Each row is a point on a landscape with many valleys, with its height.
From any point a ball rolls to the lowest of the 2 points nearest to it. It stops when none of these is lower. Distance is the straight distance between rows; heights are no part of it.
Guban height 58.1: [113 105 117 150  92  99 108  66 154 104 121 108 106  66 164 141 110  97
 121 121  91 142 157 151  84 137 165 157 114 123 123 130 119 140 103 132
  67 164 150 140 158 126 107 136 116  74 156 108 113 117  89 148  71 124
 126 136]
fufot height 56.5: [119 118 151 163 127 109 169  84 126 142 133 146 130 109 150 125  69 118
 161 148 140 107 144 126 138 164 118 121  91 172 128  79 177 138  70  89
 182 103  73 137 208 120 130 171 125 112 138  95  77 134  81 125 149 118
 131 166]
dupup height 58.7: [122 124 165 146 164  85 153 145 149 158 149 127 101 161 138 135  81 101
 184  84 170 140 132 130  79 160 145 124 123  35 124 101 119 190 122  65
 152 138 101  76 110  98 144 116  96 186 136 163 187 109 136  71 109 156
 108  98]
nasan height 69.5: [120 104  50 110 136 147 134 157 105 102 133 149  82 137 131 134 121 125
 157 122 136 157 133 146 105 138 132 110 156 113 152 132 174 139 161 142
 155 136 134 142 141  94 130 110 169 131 151 133 155 102 112 147 147 121
 114 141]
vene height 38.0: [164  77 125 170 102 110 139 108 172  97 114 150 128 112 133 141 117  96
 133 155 111 206 126 116  51 119 163 114 110 130 136  70 145 184 111 123
  78 114 160 137 172 115 132 139 130 106 104 122 113 139 124 161 147 165
 165 177]
moru height 53.7: [113 110 116  94 135  64 119  91 175  95 109 142  98 141 120 125 143 179
  77 161 120  68 116 138 133 135 144 158 150  81 124 118 115  94 144  94
 110 110 178 144 107 136  89  85 140 139 112  80 160 166 123 111  53 129
 157 106]
zek height 51.0: [113 190 189 171 138 117 171  86 169  98  99 159 171 132 111 113 131 122
 155 177 175 141 152 106 127 159 148 107 179 146 121  85 117 140  88 110
 103 148 214 132 113  96  98 143 114 133 143  91  96 156 147 164 152 164
 155 135]
Mit height 60.4: [123 116 120 136 128 108 112  82 153 137 121 120 114 112 181  78 146 143
 136 136  92  75 180 131 143 144 159 122  97 127 127 155 107  92  95  96
 156 144 128 123 143 118 122 107 136 108  95  99 104 144  65 155 112  91
 126 121]
kem height 23.0: [124 137 126 120 129 162 114 150 122 173 116 149  78 129 166 120 132  81
 203 103 107 111 158 143 150 133  94  95 126 116  79 186 105 219  89  96
 185 178 108 107 108 167 153  88 114 169 127  78 132 167 107 123 108 117
 128 130]
Rugo height 59.5: [176  94 117 175 138 130 156 155 110 130 151 201 100 127 136 173 187 143
 179 129  62 194  97  83 132 124 183 113 133 133 149 120 118 123 154 155
 166 121 174 116 145 117 106  88  85 150 121 146 105  82 112 156 169 133
 161 134]
foza height 90.1: [157  98 148 145 114 157 160 129  68 106 166 128 111 160 165 116 139 122
  90 125 103 161  72 125 161 144  96 133 107 179 136 142 141 139 108 154
 179 126  76 109 217 113 163 135 164  75 112 145  72 128  87 145 216  78
 145 172]
tana height 88.5: [135 141 186  96 139 179 184 160  51 123 135 148 116 185 187 107 148 140
  70 149 101 144  99 119 146 120 115  74 120 149 131 160 113 106 114 169
 151 130 119  99 202 114 174 143 164 105 133 148 100  80  91 136 222 131
 137 201]
fivok height 87.3: [166 120  81 161 138 172  87 148  90 126 153 141 124  90 145 150  70 111
  96 126 132 144 116 119 138 131  85 114  58 142 196 150 145 144 134 123
 123 105  49 134 175 123 196 125 150  47 127 131 112 116 128 159 172  88
 131 125]
Nufa height 74.0: [164 125  94 136 152 149 119 129 100 144 154 163  98  93 168 184  68 143
 117 134 115 102 124 159 132 103 129 137  89 131 113 141 156 109 132 101
 161  88  57 150 143 148 193 123 155 114 103 110 147 110  90 132 132 155
 123 163]
Vor height 78.6: [105  50  62  87 114 141 108 123 126 148 145  87 124 133 164  90 158 178
 108 103  79 117 159 129 168 141 102 129 108 124 187 149  97  74 140 173
 159 117 120 139 127 140 111  81 159 118 128 146  95  67  86 122 122 114
 104 115]
rolag height 44.7: [113  78 114  75 133 102 107 153 151 120  95 120  68 149 127 152 155 139
  49 119 134 132 104 164  97  86 120  90 146 103 143 126 103 113 149 184
 110 105 143 143  73 143 136 113 125 155 113 154 167 114 152 108 101 133
 111 104]
bibo height 53.4: [164 129 122  97  92 109  95  96 160  76 110 135 148 121 117  93 137 112
  55 146 129 122  72  97  92  83 142 177 132 124  97 115 132 133 124 136
  70 121 162 167  93 150 107 102 123 112 130  87 190 214 150 121  72 117
 149 126]
gefof height 65.3: [ 91 127  82 131 117 110 145 121 162 101  94 153  91  90 108 183 194 111
 162 113  90 121 181 164 116 101 144 109 179 101 109 184  72 160 122 123
 103 196 171 140  62 164  96  84 128 172 129 100 142 118 167 137 106 126
 117 137]
Mozi height 76.6: [123 117 110 128 117 124 131 133 107 134 159  73 115 111 173 122 138 178
 118 127  98  84 155 136 161 126 122 132  95 133 142 148  86  74 176 159
 127 111  99 111 148 136 153 147 137  92  95 191 129  74  93 102 144 119
 110 143]
gamev height 49.6: [133 115 133 102 141 105 103 112 142  88  98 142  97 149 105 125 143 131
  61 131 142 148 106 138  95 110 123 125 149  76 153 118 118 130 131 130
  74 131 168 146  76 124 115  80 106 122 141 111 169 140 159 148  84 119
 155  82]
setor height 17.0: [151  94 135  81 133 129 155 148 104 142 154 114 172 204 126 100 137 206
 160 108 169 169 135  71 172 176 102 123 178 103 158  83 141 107 136 130
 150 147 167 108 127  95  86  69 137 135 115 164  87 101 139 110 176 128
 134  57]
podu height 47.6: [116 166 185 167 154 154 125  56 145 124  98 178 143  71 139 148  84 102
 139 199 181 151 147 119 107 151 133  81 121 163 115  96 137 169  84 138
 115 140 195 143 144 115 124 149  90  99 135  79 113 172 159 151 150 171
 170 162]
vitug height 53.2: [130 123 160 106 130 137 167 112 101 155 160 152 122 124 135 144  59  94
 110 156 179 126  92 140 146 137  81  95  82 194  91  75 180 150 104 130
 184  80  61 119 185 119 132 186 128 126 127 132 113 147 131  98 164 121
 126 163]
Vir height 30.2: [106 223 175 162 152 132 112 129 138 155 123  96 173 127 103 104 137 115
 117 134 133  70 133 123 133 108  99 182 104  94 132 175  96  92 124  88
  71 111  83 134 109 154 166 158  93 135 177 139 162  94 145  84 101 128
 136 121]
fote height 31.6: [161 113 169 108 142 160 127 161  87 151 160  95 173 218 109  67 143 174
 102  89 135 150  95 108 130 136  98 159 130 101 183 118 136  98 140 113
 114 119 103 128 119  97 166 100 158 142 130 174 154  73 128 108 160 133
 122  95]
mapad height 80.6: [191 123 151 154 106 115 102 142 110 171 148  87 161 141 121 126 163 159
 129 129 107 168 120  89 113 132 120 127  86 139 165 114 129  99 146 134
  77 141 139 109 154 123 126 109 103 105  82 180 111 127 155 144 154 117
 173  92]
sif height 76.0: [181 161 155 158 144 139 126 116 102 126 153 166 129 131 124 197  64 140
  77 147 106 102  72 148 147 110 105 157  60 130 122 135 173 118 124  80
 128  84  40 140 163 136 191 150 131 102 110 136 137 132 142 120 164 150
 149 175]
mezop height 43.0: [159 110 176 160 121 134 142  76 171  81 118 144 139  88 111 133  96  64
 101 174 172 158 108 122  88 144 138 106  95 142 147  60 127 207  86 133
  75 103 165 154 149 108 129 188  92 109 106 116 130 165 138 154 162 186
 174 184]
sizez height 30.8: [133 206 123 159 163 146 146 146 125 128  91 145 142 167 108  72 183 119
 157 157 125  94 140 136 136 112 125 130 145 108 115 205 119 140 124  47
 131 164 146 135 101 142 161 118 176 164 132  65 154 144 141 155 147 123
 163 138]
riz height 65.7: [158 111 170 110  99  93 113 116 162 159 117  68 197 117 105  92 144 159
 117 140  94 125 121  98 134 120 169 154 134 149 100  95 137  81 132 115
  94 128 155 147 140 128  95 168 157 127  71 125 122 208 141 153  98 152
 122 141]
delez height 62.2: [156 132 113 162 105  94 145 140 134 138 142 177  82 118 186 216 172 139
 163 154  61 161 128 126 103 111 183 105 133 143  99 134 102 109 152 158
 135 161 178 101 159 138 105  84  93 139 118 159 143  82 125 151 144 167
 158 156]
gad height 70.6: [108 129 134 143 178 111  99 107 124 117 140  95 108  60 202 154  71 138
 123 118 144  97 174 179 114 128 129  79 118 141 123 133 131 125 128 136
 134 149  82 104 161 137 195 201 126  76  73 128 143 173  93 124 125 139
 125 150]
lekem height 64.7: [148 147 111 139 104 112 133 148 143 149 137 149 114  99 154 193 147 126
 144 155  51 121 126 128 105  82 197 159 135 150  63 154 140  96 125 123
 119 151 141 124 149 161 132 134 114 154 123 138 150 109  94 128 107 191
 142 176]
tipaf height 69.6: [148 128 164 163 135 157 166 150 109  87 155  96 147 129  86  95 198 152
 139  86  90 119  80 127 154  94 151 165 180 148 170 117 107  82 170 151
 142  97 139 125 118 130 127 203 125 167  86 179 111 103 111 179 157 117
  94 144]
pof height 56.0: [145 108 123 167 134 184 144 161  85 135 159 162  97 111 119 165 154 121
 174  95 113 180 101 111 160 131 124 104 131 171 170 117 121 138 135 206
 196 106 135  98 124 129 117 112  78 149 139 167  69  90 136 153 174 107
 119 107]
vadok height 66.8: [122 130 159 179 174 144 182 147  90 112 176 116 134 116 115 117 182 154
 184  90 115 162 104 115 155 134 140 131 152 125 182 117  84 120 183 148
 157  77 156 107 161  95 151 187 105 139 100 185  96  70 138 127 187 139
  99 155]
Zage height 86.3: [120 139 166  69 115 134 165 139 103 108 115 125  88 198 159  78 166 127
  73 163 149 106 115 139 141 131  81  92 115 148 101 138 109  99 124 180
 142 114  94 105 174 102 132 137 150 110 124 145 142 129  88 116 187  80
 132 157]
Lebo height 28.6: [ 84 127 130 158 145 146  90 140 153 128 105  65 114 118 116 112 178 103
 150  82 155 150 191 147  84  90  64  57 149 106 161 149  60 145  94 178
 112 133 144 133  67 160 126 102 125 174 121 128 132 102 191 132 142 122
  98 100]
logis height 78.2: [166 136 133 152 137 153 139 133 113 125 115 224 135 127  81 189  67 142
  81 157 128 131  95 107 148 117 139 118  60 120 169 124 193 125 142  83
  81  93  95 128 155 119 158 140 113 100 133 148 126 110 160 126 163 157
 156 142]
Bez height 61.6: [ 94 134 153 149 141 105 159 169 141 154 144  94 110 180 140 131 144 104
 213  95 177 160 165 121 106 158 107  94 157  76 126 117  71 171 126 122
 174 134 130  99  85 121 135  97 122 208 121 159 151  94 155 106 153 156
 105 115]
Gadu height 63.4: [108 125  62 124 101 119 113 138 148 113  88 104  88  92 146 161 148  83
 198  70 100 115 165 170 115 130 133 157 146  94 106 203 106 190 124 103
  85 177 140 127  92 174 117 102 112 139 156 109 162 141 128 125  64 101
 112 114]
Rekiv height 39.1: [119 120 120  82 126  99 118 160 144 124 118 139  62 164  87 152 147 124
 103 119 142  74 109 156 123 110  96 128 159  99 112 133 105 132 136 146
 167  91  95 133  58 166 140  79 107 193 138 141 174 116 151  54  97 117
 110  98]
sut height 80.4: [155 120 111 133 156 153 130 163 135 162 116 219 164 146  72 159 105 169
 112 163 118 164 110 102 126 106 160 112 105  87 164 109 189 104 175  90
 111 124 139 167 118 112 140 114 136 138 114 116 133 103 164 139 161 176
 161 130]
bog height 29.0: [161 126 102 134 137 177  85 165  96 155 142 126 107 121 144  90  97  91
 187  89 139 125 147 133 139 150 118 155 114 132 114 183 150 189 113 100
 192 158  89 115 126 116 137 110 137  98 127 105 120 165 116 134 122  89
 120 100]
voko height 48.0: [ 96 191 154 143 115 125 138 148 104 114 128 108 111 148 144 134 153 111
 122 136 114 119 137 126 116 118 110 123 136 164 113 160  83 106 111 161
 104 141 129 113 138 130 116 143  90 125 178 170 139  80  94 141 121 115
 136 127]
Kirar height 57.3: [121 150 123 100 134  84 130  74 135 110 105 150 106 160 143  98 142 158
  74 166  92  47 142 109 162 138 152 138 117 103  97 168 126  77 110  86
 108 147 125 124 156 116 119  85 129 112 135  75 156 154  74 117  98  95
 147 124]
sokab height 64.0: [112 142 160 183 161 114 175 159 145 132 152 148 112 133 144 159 134 135
 200 115 157 146 136 131 123 160 134 101 139 107 159  77 105 131 166 143
 174 101 148 107 131 101 117 143  98 168 123 177 119  94 170 113 169 158
 121 134]
dovi height 78.5: [162 151 130 137 128  97 116 132 129 138 149  85 137 140 139 145 161 165
 115 155 113  92 137 134 118 116 115 155 102 130 126 147 116  71 189 138
  62 128 130  95 159 141 140 151 122 112  77 193 168 113 161 114 119 138
 152 134]
goni height 27.1: [132  62 122 144  76 122 138 123 163  99 132 109 122 107 114 141 100  95
 102  82 118 200 102 136  89 119 158 141 151 143 156  56 117 153 114 165
  98 102 162 140 124 109  90 140 129 123 144 145  86  89 120 162  86 147
 100  98]
Rofim height 84.2: [109 137 131 129 169 134 105  93 132 176 113 147 147 121 138 116  77 153
 135 135 157 125 156 107 156 170 141  75  93  95 150 105 158 115 110  87
 148 134 123 136 144 102 116 100 137 106 131  94 103 139 136 126 124 145
 120 109]
zor height 43.7: [112 122 127 151  91 100 142 120 164 135 133  79 144 118 136 162  98 105
 200 105 160 192 150 100  93 173 112 140 142 100 137  76 128 131 127 115
  89 129 169 143 119 130  71  76 129 147 179 101 120 104 175 144  91 164
 137  86]
tavo height 59.4: [132 105 143 155  78  67 162  78 144 116 133 106 125 131 175 104 137 113
 134 167 110 124 132 107 105 151 131 131 101 190 105  92 138 123  61 124
 118 115 105 121 205 122 107 149 118 101 127 108  83 144  69 132 144  83
 146 179]
Fov height 15.9: [ 82 151  97 108 141 131 134 148 132 154 101 182  88 118 136 175 112  80
 158 125 137 132 151 150 125 116 129  71 137  99  89 167 127 185 109 102
 168 150 109 146  84 167 143  97 118 190 171  84 163 110 123 112 106 145
 121 138]
fosaz height 36.3: [126 186 111 154 172 146 145 109 121 130 100 181 135 157 142 101 150 170
 158 177 134  82 166 114 164 143 124 116 106  93 134 171 131  96 123  56
 146 131 120 132 124 127 148  74 139 127 140  74 138  97 114 167 175 109
 165 113]
doras height 28.7: [175 165 118 149 151 131 141  71 163 109 139  91 176 106  93  71 163 123
 153 184 156  65 106 141 131 107  95 198 123 136 121 113 158 119 136  78
 121  85 104 178 134 164 137 157 165 138 113  79 157 164 146 165 147  86
 144 160]
Lebut height 59.2: [128 189 157 115 124 128 146 137 156 100 127 145 172 129  40 139 135 119
 122 158 149  76  82 122 190  99 110 157 181 188  88 112 141 107 119 133
 151  94 144 142  67 170  91 142 106 176 149 112 103 191 177  90 119 130
 134 108]
Lilad height 82.3: [177 126 134 122 107 120 101 110 123 112 130  98 171 162 125  82 194 116
 101 151 117 146 104  98 102  98 107 124 127 178 132 115 124 108 116 137
  68 147 141 137 134 121 122 111 111 114 107 123 138 156 119 178 134  74
 159  93]
Los height 84.3: [154  94 122  65 108 124 148 121 120 107 109 163 107 201 142 107 166 129
  45 173 143 143  89 105 111 112  81  99 106 155 146 106 143 112 133 156
  71 114 111 136 155 115 140  93 134 106 134 125 147 142 111 138 151  52
 160 110]
mebud height 24.7: [174  84 146  95 138 116 149 140 111 152 133 146 165 188 101  86 139 198
  89 101 145 144  97  89 156 144 130 138 123 100 194  83 165 104 146  97
 111 109 126 126 138  76 132 120 158 121  84 170  98 128 152 118 161 134
 130 102]
Kiba height 34.6: [139 130 120 102 130 141  90 152  76 172 168 124 122 128 114 143  38 108
 176 110 164 134 120 117 123 146 129 156 119 125  51 153 180 179 133  95
 188 151  59  90 168 105 142 141 135 104 122 119 166 174 132  76 118 137
 121 134]
duv height 55.9: [132  96  91 119  87 129 107  75 158  89 105 136 132  72 120 118 121 100
 109 138 120 142 128 127  90 108 154 195 148 137  98 123 136 162 112 133
  80 125 179 170 110 139  96 123 120 111 145  69 139 151 109 166  67 108
 131 145]
dip height 68.5: [ 76 145  92 119 175 132 109 114 127 118 124  89 154  57 160 117  66 103
 122 101 173  90 175 167 126 120 155 112 141 140 109 163 162 157 120 105
 146 161 108 131 131 129 165 215 158  77 121  91 150 166  98 117  86 140
  90 148]
Kota height 67.2: [ 96 112  60 108 120 112 151 141 141 113 105 160 100 132 115 186 153 144
 167 145 118 141 178 145 128 135 137  99 199 128 100 146 139 120 154 150
 172 167 185 137  92 129  98  95 152 149 124 114 135 146 151 127 138 131
 119 147]
Bigop height 29.6: [110 187 101 106 103 132 142 132 104 134 133  66 129 134 125  87 152 100
 167 116 148  65 126 156 133 145  67 191 140 140  78 176 120 162 131 104
 171 117  79 136 106 170 141 121 166 145 165 106 139 153 115  95 106  73
 120 123]
Sot height 34.0: [121 153 130 133 131 125 152 148 144 139 136  94  86 133 108 121 164  94
 177  88 151  65 149 168 122 109  58 162 142 110 104 150  95 173 107 101
 184  98  71 123  68 165 155 102 123 206 135 127 151 102 146  72 114  89
  92 120]
rav height 67.8: [115 129 130  96 101 105 155 122 139 170 136  83 170 121 147 111 159 151
 112 164  95 101 139 121 146 130 118 131 112 172  84  96 144  61 138 152
 116 111 147 142 156 153 121 162 174 135 126 135 111 157 114 112 115 158
 131 166]
Rol height 51.4: [126 136 107  47  95 111 111 143  97 142 110 105 111 191 113 118 119 164
 105 117 152 142 125  76 152 182 118 127 170  80 105 115 119 137 134 124
 120 179 154 111 116 109 104  62 139 124 157 126 161 169 146 101  79 121
 139  74]
reda height 24.1: [100 135 115  35 144 176 166 168  92 123 124 145 154 198 127 124 143 194
 130 125 189 135 149  98 185 154  89  77 191  97 165 115 132  83 175 175
 152 165 197  84 134  93  86 122 153 146 136 173 106  77 148 113 176 124
 103 110]
vogu height 56.7: [126 101 106 132 141 126 125 104 188  73  85 222 138 126  79 129 114 129
 110 157  98 116 125 147 135 109 233 147 165  85 143 128 146 124 121  96
 128 150 181 158  92 102  87 128 128 125 109  62 103 140  90 160 105 145
 127 143]
kenen height 49.1: [140  99 132 135 105 155 121 170 118 150 153 170  96 117 123 169  71  73
 156 131 162 185  82 132  98 128 111 112 107 193  99  81 161 197  99 171
 195  83  64 108 158 121 118 140  83 138 141 144 106 137 115 120 132 133
 129 140]
belov height 74.7: [117 135 118 134 161 166 158 133  96  94 167 119 124 108 131 124 153 190
  81 102 100  77 112 142 195  98 122 140 133 131 180 184 102  72 218 162
 117 101 121 112 144 133 160 186 151 102 100 194 128  55 115 117 165 114
  88 147]
zomag height 44.6: [119 141  92 174 166 132 147 129 140  84 107 191  96 140 143 122 185 144
 136 153 101  92 146 151 119  85 142 100 141 107 156 171  89  89 172 126
 129 119 152 144 123 135 120 118 119 154  98 117 156  55 119 162 177 123
 126 161]
Fomu height 61.8: [113 205 186 128 142 138 138 128 123 112 146 127 168 128  94 112 132 104
 101 159 173  78 105 149 166 124  93 137 119 190 105 116 131 114 103 132
 141  85  97 132 113 149 112 175 108 136 161 132 126 167 150  98 130 129
 132 123]
zof height 47.2: [111 156 113  71  91 140  90 146  98 159  99  87 144 151 134  93 150 117
 112 122 148 123 107  85 125 130  80 139 117 115  73 133 118 143 127 151
 145 138 118 123  81 177 135  60 141 148 162 120 157 194 151  96  79 107
 152  79]
Kepi height 36.6: [101 178 145 164 168 146  83 144 124 171 124  74 200  86 113 117  88  91
 116 106 160 131 123 119 110 113 117 141  97 106 143 153 131 137 107 119
  55 149 112 142  99 152 156 187 109  97 209 136 154 119 159 100  79 140
 123 118]
dufiv height 24.5: [129 191 144 161 132 100 153  93 156 111 143  62 173 121 107  66 144 124
 138 140 152  61 118 136 107 123  81 208 109 125 145 126 109 104 140  79
  91  84  85 174 111 148 140 160 131 124 158 119 162 107 126 123 114  87
 126 128]
vot height 60.6: [ 99  89 140 125  73  91  99  59 122 133 110 136 100 107 125 155  48 124
 126 121  88 166 141 107 106 162 179 156 105 124  94 106 156 145 103 117
  98 168 122 126 193 108  95 112 103  86 148  86  91 145  99 113  81 130
 119 152]
Tal height 59.3: [136 105 105 148 142 156 104 123 167 105  91 179 126  85 124 134 116 125
 133  80  61 110 134 145 129  96 230 165 128  78 141 170 138 126 120  88
  98 151 148 144 104 122 105 147 103 120 131 114 108 110  82 167  81 153
 116 133]
puvuv height 85.7: [131 125  99 124 182 162 116 134 100 158 133 144 144 133 134  88  70 131
 110 129 186 140 126 123 151 161 119  60  78 113 193 132 183 146 115 114
 164 109  78 134 156  85 158 121 165  82 118 116 111 125 129 141 165 110
 104 120]
rora height 29.9: [ 86 150 136  77 139 172 173 166 106 147  97 121 143 183 132  86 180 166
 147 164 174 122 169 134 169 149  91  68 169 135 115 132 128  99 150 162
 180 143 172  97 116 115 133 121 172 165 108 131 111 119 134 114 208 130
 134 121]
gomu height 82.4: [142 108 142 124 145 118 117 140 161 168 105 156 162 145  97  89 144 150
 141 146 139 160 129 105 125 136 143 109 135  98 134  96 150 121 126  89
 153 115 156 170  86 124 131 110 145 158 100  92 120 161 147 149 140 155
 133 110]
zubuf height 55.1: [123 117 137  93 136  83 103 131 132 153 136 108  95 151 124 127 109 155
 145  88 143 126 143 117 126 180 151 143 125  54 110 138 100 152 125  85
 134 169 125  95 115 120 119  91 114 140 129 151 162 147 134  83  68 148
 116  78]
zim height 61.0: [126  86 106 130 148 131  58 102 170 120  96 140  90  64 157 147 120 117
 146  60  97 119 155 186 128 106 175 154 115  78 136 185 111 153 125  96
 101 149 134 124  78 160 120 133  94 103 113 111 137 130 115 130  56 126
 107  98]
pifa height 43.1: [143 169 159 117  91 130  78 148 102 171 119  62 214 153 127  75 140 117
  90 110 134 142  93  62 111 110  73 153  95 107 115 110 131 110 116 133
  80 152 119 143  79 153 155  90 152 134 172 118 157 188 176 102  92 122
 155  76]
zib height 67.3: [144  84  93 117  71 105 157 151 127 160 144 121 124 116 139 162 133 139
 108 154  53 130 110 106 100 105 157 163 108 173  95 111 150 100 129 138
  98 104 111 134 188 134 142 139 160 126 117 154 133 113  88 114 113 167
 124 186]
Dab height 72.4: [122 129 138 131 138 153 150 162 111  82 153 120 133 117 101 137 176 143
  66  98  91 123  61 147 170  78 137 121 139 163 181 144 103 100 188 189
  80  97 121 112 146 132 163 240 133 114 108 214 126 106 123 155 160 117
  91 146]
Viz height 42.8: [115 165 160 170 145 134  99 140 113 137 124  99 138 113 150 146 115 107
 107 115 116 144 133 129 102 125 138  91 109 138 166 151 116 131  98 139
  69 161 120 124 162 127 158 179  97  76 161 159 117 104 137 143 129 150
 146 135]
luv height 22.9: [ 61 120 117 132 151 129  91 113 165 145 108 139  81 100 154 182 141  98
 161 131 146 162 166 168  95 110  95  39 119  92 138 134  95 144 117 163
 147 127 127 151  67 169 134  86 123 166 151 100 157  79 166 138 153 150
 120 127]
bemuv height 53.8: [118 125 109 106 108 135  93 140 115 101 126  69 183 119  85 106 113 106
  94  86 165 128 130 120 123 106  97 133 180 138 141 115 135 141 134 155
  93 128 168 169  53 138 113 141 132 129 151 118 143 165 182 141  86 106
 107  83]
Turi height 52.2: [138 156 148 165 119 151 143 151 115 118 136 136 103 116 150 161 164 107
 150 139 120 123 128 140 143 131 126 113 146 204 107 132 100 117 113 197
 166 129 133  86 130 125 112 162  82 119 115 186  90 140 115 146 154 119
 135 139]
rivo height 63.0: [132 118 186 116 135  92  89  86 164 157 119  85 148 112 158  49 165 143
  86 136  94  83 145 134 135 120 160 113  79 132 101 125 105 101  93  98
 136 144 140 127 125 137 135 156 140 106  72  88 121 209 105 136  98 118
 118 131]
sek height 37.8: [139 125 153  85 114 105 110 178  71 157 142  50 178 183 101  83 115 134
  77 102 120 147 113  78 115 139 105 164 131 117 145 135 146 113 131 121
  73 147  97 149 116 111 156 101 147 124 176 161 151 122 134  75 111 130
 129  93]
Tuz height 66.5: [ 79 167  95 140 165 139 127 117 121 143 150  76 175  72 110 120  86 112
 160 119 157  48 161 170 168 138 138 155 137 150 111 169 146 116 135  95
 166 127 109 129 110 149 134 189 159 129 148 127 117 134 125 108  94 129
  80 130]
Maset height 80.5: [131  88 107 109 129 136 105 132 135 136 134  99 143 131 101 120 174 201
  98 101 111 116 145 134 170 127 114 139 143 138 183 104 109  66 149 164
 131 124 167 134  97 121  88 139 127 130  89 166  78 106 141 152 104 124
 116  86]
fot height 37.4: [ 97 105 163 116  95 102 147  62 157 115 120 126  88 107 159 160 102 113
 124 156 178 162 138 153 110 181 114  93 133 135 153  38  90 137 132 164
  77 119 185 118 171 121  91 139 128 119 133 127  89  81 153 141 123 131
 109 124]
bomuf height 39.4: [120  79 108  85 106 139  86 180 109 199 159 106 129 115 109 144  58 119
 146  86 143 176 117 112 102 136 147 152 120 147  60 115 159 177 133 160
 181 132  83  85 142 110 120 130 125 141 120 150 131 159 113  64  87 161
 102 120]
Kol height 54.0: [116 144 137 143 140 100 167  67 181  72  99 184 133 113 112 125 116 115
 138 182 138  89 148 144 116 158 187 140 177 117 114 107 139 143 108  81
 117 144 194 139 125  95  88 142 125 134 137  74 121 173 106 130  98 155
 142 149]
befe height 40.8: [ 92 120 155 137  83  76 155  95 157  91 128  70  82 139 167 129 124 107
 158 104 158 173 162 150  78 176 113 118 174 105 126  79  74 137 141 141
  84 132 179 127 133 108  87 106 125 123 145 131 135 105 147 153 109 125
 116  90]
Zer height 40.3: [100 166 107 156 167 133 138 119 116 119 119 193 104 146 156 155 148 168
 207 158 121 108 178 114 171 127 121  88 114  70 153 186  85  86 156  93
 166 142 127 120 109 126 119  57 112 154 109 120 155  58 136 140 193 135
 157 127]
Disoz height 64.4: [108 149 131 122 156 151 127 138 114 146 153  99 176 115  68  96 100  91
 130 102 185  72 115 158 183 132 111 163 127 182 113 129 145 132 113 114
 208  98  82 118  84 141 103 181 129 141 142 140 104 152 136  95 117  92
  84  97]
Bovor height 44.5: [146  75 100 128  79 158  94 208 115 152 145 167 138 117  86 158  93  98
 144 100 116 218  93 120  72 102 137 165 127 153 104 121 146 190 137 189
 145 104  90 124 123 103 122 100 109 168 140 135 117 127 141 121 114 149
 126 126]
gita height 71.8: [121  88  40 125 163 146 104 151 113 104 120 162  76  96 168 169  97 120
 136  94 107 119 149 162 116 102 160 112 132  84 139 177 163 134 155 136
 168 129  81 140 101 142 173 112 154 137 137 123 180  92  98 129 127 142
 106 144]
fuf height 88.6: [185  88  93 138 115 179 114 148  74 124 160 143 134 118 144 151 135 147
 127 125 104 164 106  99 161 141  99 126  83 180 179 144 159 129 157 155
 133 132 102  94 194 122 158 116 145  62  88 163  66 124 126 159 195  79
 144  96]
Nav height 32.6: [147  52 124 135  81 136 120 121 180  89 114 167 150  93 102 136 104 107
 107 123  84 201 104 137  67  96 200 151 154 137 105  61 126 187 123 167
 107 113 164 146 118 100  93 162 132 144 100 108  96 129 107 175 116 179
 123 164]
Bugi height 62.1: [134  92 155 133  72  82 105  82 108 141 121 117 145 137 161 155  97 148
 103 167  74 152 141  89 142 152 161 140  87 189  90 121 171 102  86 128
 113 150 124 115 207 135 111 127 105  75 103 109  73 176  92 116 141 111
 148 170]
Pip height 23.8: [133 193 127 112 154 144 150 147 107 113 131 122 114 163  95 109 152 131
 122 146 142  75 119 171 161 131 113 168 164 132  79 201 139 132 153  89
 171 130 111 120 102 138 150 118 179 152 141 114 167 167 140 106 128 128
 133 133]
vul height 33.0: [ 86 101 172 134 100  95 151  78 144 104 131 111 100 120 139 137  81  99
 103 103 130 186 109 130 123 180 161 117 138 150 149  50 104 140  80 170
 111 157 155 113 165  83  76 151 115  84 160 142  62 100 116 156 120 118
  83 132]
gatov height 56.6: [155 154 132 127 117 153  93 157 132 124 122 145 162 109  50 155 122 109
 125 118 136 136 110 134 129  73 118 161 165 150 110 137 140 142 126 156
 116 126 148 147  57 152 112 133  77 147 146 134 131 173 190 118  91 141
 130 105]

Where does a ball stop that starts at each point below?
tavo | Fov
rav | Pip
Vor | setor
lekem | dufiv
vot | Pip
bemuv | Pip
puvuv | goni
Bez | setor
gita | goni
Kol | goni
